Points, in no order, along strands that fork and pass close to each other.
Two points are linked if the straight distance between their rows is under 130. Some points are linked to none.
z_585: [-44  19  -2 -41 -21   9 -27  31 -23  54  26  34 -21  30   1  19  50 -24
  20 -31]
z_137: [ 57 -46 -12  13  48 -41 -11   4  13 -17   8  77  -1 -26  47 -18 -12 -13
  52  39]
z_299: [ 14  47 -17  18  37 -12   2  -9  67  40  14   1   4  58 -20  -9  -6 -26
   6  15]
z_502: [-11  -5  50 -28 -50 -33  36  -8 -11   5  25  51  19 -44 -35 -25  50 -21
 -11  21]
z_564: [ -2  61  -2   2 -34  58 -17   3 -14 -23 -59 -15 -11  14 -21 -43  12 -40
 -43 -26]
z_39: [ 20   7 -36  16  33  66 -34 -44   7  11  12 -17 -21  17  16  40 -19 -33
 -19 -18]
z_159: [  5  31   0 -25  -2 -18  33 -43   5  62   5 -33  19 -27 -21  -5 -35  20
   2 -13]
z_772: [-39  -6 -17 -47 -42 -37  -4  46 -28 -12 -40  44  -3  -9  31 -44  33  29
  34  43]
z_250: [ 35  42  26  54 -15 -30   2  13   5 -19 -32   5  38  66   8  -4  30 -35
 -28   5]
z_395: [ 33  44   9  59  -1 -28 -79  30   9 -80 -31  22   0  20 -20  48  16   1
  68   1]
z_248: [-12 -38 -25   8 -32 -24  -7  -1 -15  -4  50  32 -21  -9  46 -24  77  32
 -20  20]
z_176: [-33   1  -5 -42   9  31 -13 -12 -47  -6  13  14  11  10 -28  22 -38  27
 -17  74]
z_901: [  8 -43  14 -15  15  58 -16  11 -23 -24  84  -6   4   8 -45  -4  38 -28
 -42   0]
z_567: [-19  30  37  56  15 -75 -30 -12   5 -25 -78 -17   1 -41  18 -32 -16 -32
 -18   9]
z_147: [ 25 -90   8 -31  60 -45  25  13  15  17  93  -4  -5 -13  13 -11  24  22
 -19  16]
z_445: [ -2 -37   3 -53  24 -60  13   3  -3  58 -19  32 -24  -5  61 -14  34  12
 -25  13]
z_826: [-24   0 -21  20 -36 -16  15   0 -44  15  88 -28 -19  20 -15  36   9  54
 -35 -26]
z_260: [-18  -5 -15  21  26 -37  -2  -7   8   0 -65  78 -33 -76  64 -41  28  19
  25 -10]
z_864: [  7 -26  12  18 -34  -8 -52 -61  20 -41 -38 -37  12  22  -1  18  28 -50
   1  12]
z_699: [ 45  51   0  79  16  46  10 -32   5 -31 -71 -19  16  53  12 -27 -33  23
 -21 -45]
z_160: [-66  22  25  32 -42   2  56 -31 -35   5  32 -61  17  -1 -24 -44 -35  34
 -35 -37]
z_737: [-48  10  -3 -49  14 -36 -13  25  -7  26  54  37 -66 -30 -17 -41 -15 -33
 -17  22]
z_459: [ -7  70 -33  18  17   2  -1  55  18  50  -2 -10 -17  21  28  -4 -12 -28
   2 -14]
z_797: [-37 -36 -27 -33  -7 -24 -65  15 -44   2 -21  34 -51 -23  72 -24  29  14
  35   6]
z_578: [ 13  -6  14 -33  16  -4  20 -36 -19  49  39  25 -12 -78 -24  22 -11  26
  -4  -2]
z_840: [ -9   4 -26   2 -38  53  48   9  29 -46 -18 -21  28  31 -28   9  31  23
  -8  25]
z_64: [ 19   2  37  33  -7  -1  74 -17  65   1 -51  -8  60  31 -28  17  -8 -29
  -6 -16]
z_766: [ 38 -42 -34  25 -61  80  28 -13   8 -17 -40  26  -6  60  16   9 -86  19
 -15 -32]
z_386: [  7 -18  -8 -15 -15  34  55 -55  50  29  38 -25   2  -7 -60  19 -67   7
   1 -38]
z_861: [-23 -31  27 -41  40 -29   1  16 -34  51   1 -28   1 -26  60 -53  35   9
 -36  32]
z_801: [ -5 -51   9  -3 -25  18   8 -77 -16  24  22 -63  39  60   6   2 -36 -10
  -7 -49]
z_206: [-43  -6  22  47  -5 -59 -37 -10   8  -1 -51  18   1 -74  37 -41  26 -18
  34   5]
z_753: [-15 -43  25  19  36 -64  17  32 -16   4  81 -17 -35 -19 -83  28  12  65
   2 -41]
z_572: [-56  37  -5  36  40 -15 -47 -23  41  20 -13  41 -34  -3  15 -26  44 -32
  -9  -1]
z_483: [ 43  37  11  49   0   2  -2 -12  -9 -28  -6 -29  36  -4 -10  -6 -30 -37
 -10  19]
z_734: [-20  15  10  30 -37 -30  36  18 -12  15  19  -5  53  11  40  18  15  15
   4  31]
z_150: [ 12  36 -14 -16 -20   6 -10  19 -18 -17 -86 -26  19  72  27  25  -5  21
  12  13]
z_539: [ 22 -52  -8 -42 -35 -26  -9   7  -6   1   9 -77  30  28  42  14  36  16
   7  18]
z_456: [-19 -37  43 -19  63  17  29  63 -45  23  46  40  17 -62   0   3   9  12
 -15 -10]
z_29: [ 19 -56 -17  10  49 -46  25  38  -4 -17 106  34 -23 -31  12   1 -23  47
 -13  25]
z_856: [ 87  35 -14 -22  -3  -3 -32 -22  14 -32 -71 -16 -29 -47 -28  13   6 -37
  -1  -2]
z_703: [-12 -27 -30  -5  32 -80  -4  32  13 -18 -30  96 -42 -13  50 -21 -46 -27
  19  22]
z_496: [ 67  40  12  27  69 -15 -27   2  13   6 -38   1  18  36  30  36   2  30
  31  16]
z_372: [-15 -10 -15 -68  15  -8  -5  27 -58  -7  28  34 -49 -24 -23  -6 -12  20
 -56  55]
z_256: [ 59  25  44  55  31 -44  14 -20  46  -9 -53 -16  31  60 -17  45  -6 -35
 -31 -39]
z_954: [  1 -31   4   2   0  20   3 -52   1  23  84 -19  10  -7 -60  65 -28  25
  24 -37]
z_80: [ -7 -15  23  30  62 -33 -35 -24  33  -6 -56  44  -6  15  36 -10  41 -23
 -10  48]
z_423: [ 51 -23 -25   1  29 -26   5  49  35 -53 -24  -1 -19 -42  13 -41  11 -30
  -8  51]
z_922: [  4 -33 -35   5 -58  90  21   9  -1 -19   7 -13  -9  65  -8 -55 -46  10
   6 -55]
z_522: [ 16  21 -11  41 -21 -23 -16 -53  11   1 -24  27  -2 -63  16  48   5   9
  17  21]
z_871: [ 12  -8 -36 -18 -50  62  19  -5  -9 -16 -54  -2  -8  29   0  43 -80 -44
 -42 -27]
z_208: [-56 -62 -11 -56  20 -48  21  49   7 -14   5  94 -21 -41  30 -41 -11 -14
  46  -1]
z_504: [-21 -20 -16  36 -20 -45   8 -50  19   1  24  45 -21 -30  36  16  34   7
  -8  21]
z_863: [ 12 -27  34  -6   8 -30 -23 -11 -70   2  65   6  31 -35   5 -44 -21  10
  12  48]
z_959: [-14  37  16  47   9  53   3 -55 -19 -17  10 -24  46 -39 -15 -17 -20  -7
 -21  21]
z_127: [  7  13   4 -30  -9  17   9  18  38  15  -9  -5  10 -24 -27 -30  77  13
  42 -13]
z_625: [ -6 -22   2 -52  47 -23 -35 -37  22  47 -44  15 -25  24  14   0  28 -31
 -26  33]
z_647: [ 28 -11  21   7  -5 -86 -25   1   1 -33 -57  23  27  10  13 -11   3  -2
  52  47]
z_290: [-15  20 -28  10 -22  60  20  48   5 -23 -11 -10 -18  -7  19  39 -57 -55
 -38 -18]
z_503: [ 70  60  13  60 -12 -19 -39  56  -9 -65 -33  16  18  34   0   9  42  -6
  13   1]
z_746: [-35  -9  -7   1   0 -58 -36  24   1  36 -32  45 -19 -10  43  32 -20 -52
   7  21]
z_182: [ 25 -26  27   7  31  11  50   4  48  38  -7  -1  66   0   4  37 -16 -21
  36 -17]
z_896: [  2 -25  -6  15   5  63 -14 -39  14  -6  58 -30  -5  10 -31  -1 -10 -77
 -35 -13]
z_784: [ 20 -18 -13   9  -2  83  19 -72  32  20 -18  -9  21  64 -45 -30   3 -12
   1 -38]
z_944: [ 22 -54  33 -58  28  29   4  50  -5  10  35  59   3 -47 -11  30  17 -12
   8  15]
z_300: [  3  51 -27   3   9  54  16  32  10 -50 -64  -7  11  38   4  26 -11  31
   2  50]
z_366: [-38 -15   4  10  15 -68  22  -7 -34  42  70  -2 -29 -14 -28  27  25  92
 -21  -9]
z_82: [ 22 -14  -7 -14 -16 -43 -10  28  29 -20  -5 -59  15  56  13 -29  24 -30
  23  35]
z_844: [ -2  61  10 -18  -3  12 -15 -11 -40  26 -63  18   0   3   0 -27   3 -15
 -29  38]
z_819: [ 27  50 -36  -8 -19  49  10  41  -7  38  34 -58 -14  15  -1 -23   7  -1
   3 -44]
z_945: [-19   1 -15 -10 -13  -4 -64  47 -29  16 -11  51 -41  19  56  -4  31 -44
   8  -6]
z_701: [ -5 -22 -43 -20   7 -42  16  45  30  -5  39  69 -45 -56   9 -28  -4  37
  55  -6]
z_543: [ 42  78  18  57  22   8  -4 -15   6 -36 -91  -3  -7  -6 -15  20 -24  23
 -14 -38]
z_593: [  9   3 -19  -1  13 -16  39  68   2  11  69  27   1 -41  14 -10 -14  55
  13  45]
z_20: [ 60  14   5  -3   9 -15 -37  -4  26 -44 -45 -34 -18 -48  -3 -50  34 -11
  23  36]
z_272: [  6  -5  -2  12  28  82   1  -5  -8  25  17   8   6 -23  24  45  26 -14
 -42   7]
z_218: [-12  37  25  12 -60 -21  56 -49 -17  45   9 -49  39  -4   0   0 -28 -14
 -10 -37]
z_486: [-27 -33   7  -5 -43  31 -21 -73 -13   1  48 -44  43  17 -22  32   2   0
  45 -49]
z_846: [-73  24  26  35 -22  33  16 -18 -38  -4  27 -34  40 -72 -23  -7   9  52
 -28  -7]
z_297: [ 41  51  41  51  15 -42 -38 -37   1 -67 -38 -35  12 -43 -25 -45 -19 -25
  -6  28]
z_705: [-53   7 -43 -33 -12  23   1  20  28 -28  39 -44 -50 -22 -31  18 -13  10
   2  -6]
z_845: [-43 -42  27 -16  22 -15  36  -3  -1  21  76 -37 -10  -4 -69  22  -7  10
   5 -59]
z_885: [ 97  36 -20  -8 -46  29   1 -37  16 -47 -68 -15  -6  21 -30  37 -16 -22
 -14 -39]
z_878: [ -9  31 -35 -44 -60  44 -11  21 -11  35 -36   0 -10  56  -2  39  28  12
   5 -12]
z_652: [-36   5  -2  60 -31  56  40 -12  31 -22 -61 -32  37   7  37  26  -9  20
   3 -58]
z_455: [-42  13  -8 -30  29  39 -15   1 -70  17  44 -33  -9  15 -24  21 -61  63
 -10   2]
z_203: [ 49  35  18  47  41 -16  22 -51  13  14 -58 -34  17  65  18 -10 -50 -22
 -28 -50]
z_17: [ -2 -34  24 -41 -39 -13  31  23 -21  -1 -20  44  22 -45   7  30   5 -31
  -8  36]
z_802: [-52 -34 -31 -43 -29  71   9  52 -29 -45  48 -53 -26  23 -37   7 -31  13
 -27 -42]
z_653: [ 30  32  -9  59  21 -60 -32   9  -2  -1 -62  93 -45 -34  48  -5  41   9
  24 -32]
z_14: [-29 -23  27 -12  54  56   3   8 -46  14  45  -3  -8 -72 -24  47   1  23
 -26 -19]
z_2: [  8  20 -14  37  56 -12 -28 -14  41  13  -3  19  22  56   9  31 -26   4
  51  34]
z_983: [-63  -3  10 -22  35  41   4  20   5   6 -22 -42  11  28  11  -7 -10  -8
  -4   0]
z_410: [ 35 -24   8 -28 -21  39  -1 -50  24  48 -11 -53   9  64   4 -14  -3 -30
   3 -70]
z_775: [  3  30 -17  -7   8 -27 -30  -1  42  42  -8  32 -27 -11   6 -40  58  -7
  58  -4]
z_777: [-68   7  22 -19  -5 -31 -32  -5  -7  16  59  14 -24   9 -64 -41 -12   4
  14  10]
z_429: [ 26 -36   1 -47 -23  11  39  11 -15 -15  43 -61  38  48 -33  12 -69  22
  37 -19]
z_806: [  7 -32 -10 -33   5  -6  27   2   7 -11  25 -77  42  41  31  13 -37  53
  23  27]
z_195: [ 36 -29   6 -13  44 -12 -13  32  24   1  28   8  16 -22   4 -41 -18 -52
  14  44]
z_765: [  1  25 -15  -7 -46  73  35 -11  -9  -7  27   2   8 -17 -46  36  18  44
   6 -27]
z_7: [-32  19  14 -33 -37 -11  -1  14 -22 -13 -57 -11   8  -6   6 -47  43  13
 -21  61]
z_537: [ 21  36  11  42   6 -11 -26 -11 -22 -22 -79  15 -10 -38  32  69   0   0
 -34  13]
z_95: [-18  23 -19 -29 -25  35 -12  26  27  11  60 -30 -34 -31 -24 -23  39   5
  41 -40]
z_884: [ -7 -29  13 -37 -60  67  34  25  -5 -28  42 -17   0  55 -48  -6 -54   1
  -6 -35]
z_843: [-65 -34  17 -19 -13 -15 -26   6  -5  -7  57   3 -19  30 -17 -17  46  32
   2  29]

A fork is a point with three links. Follow the links from the first point to the second and name the forks in between, in order.
z_159 / z_701 | z_483 z_297 z_20 z_703
z_260 / z_248 | z_297 z_483 z_250 z_256
z_846 / z_737 | z_483 z_250 z_256
z_653 / z_272 | z_297 z_483 z_159 z_14
z_2 / z_806 | z_95 z_884
z_777 / z_423 | z_256 z_250 z_483 z_297 z_20
z_423 / z_845 | z_20 z_297 z_483 z_159 z_954
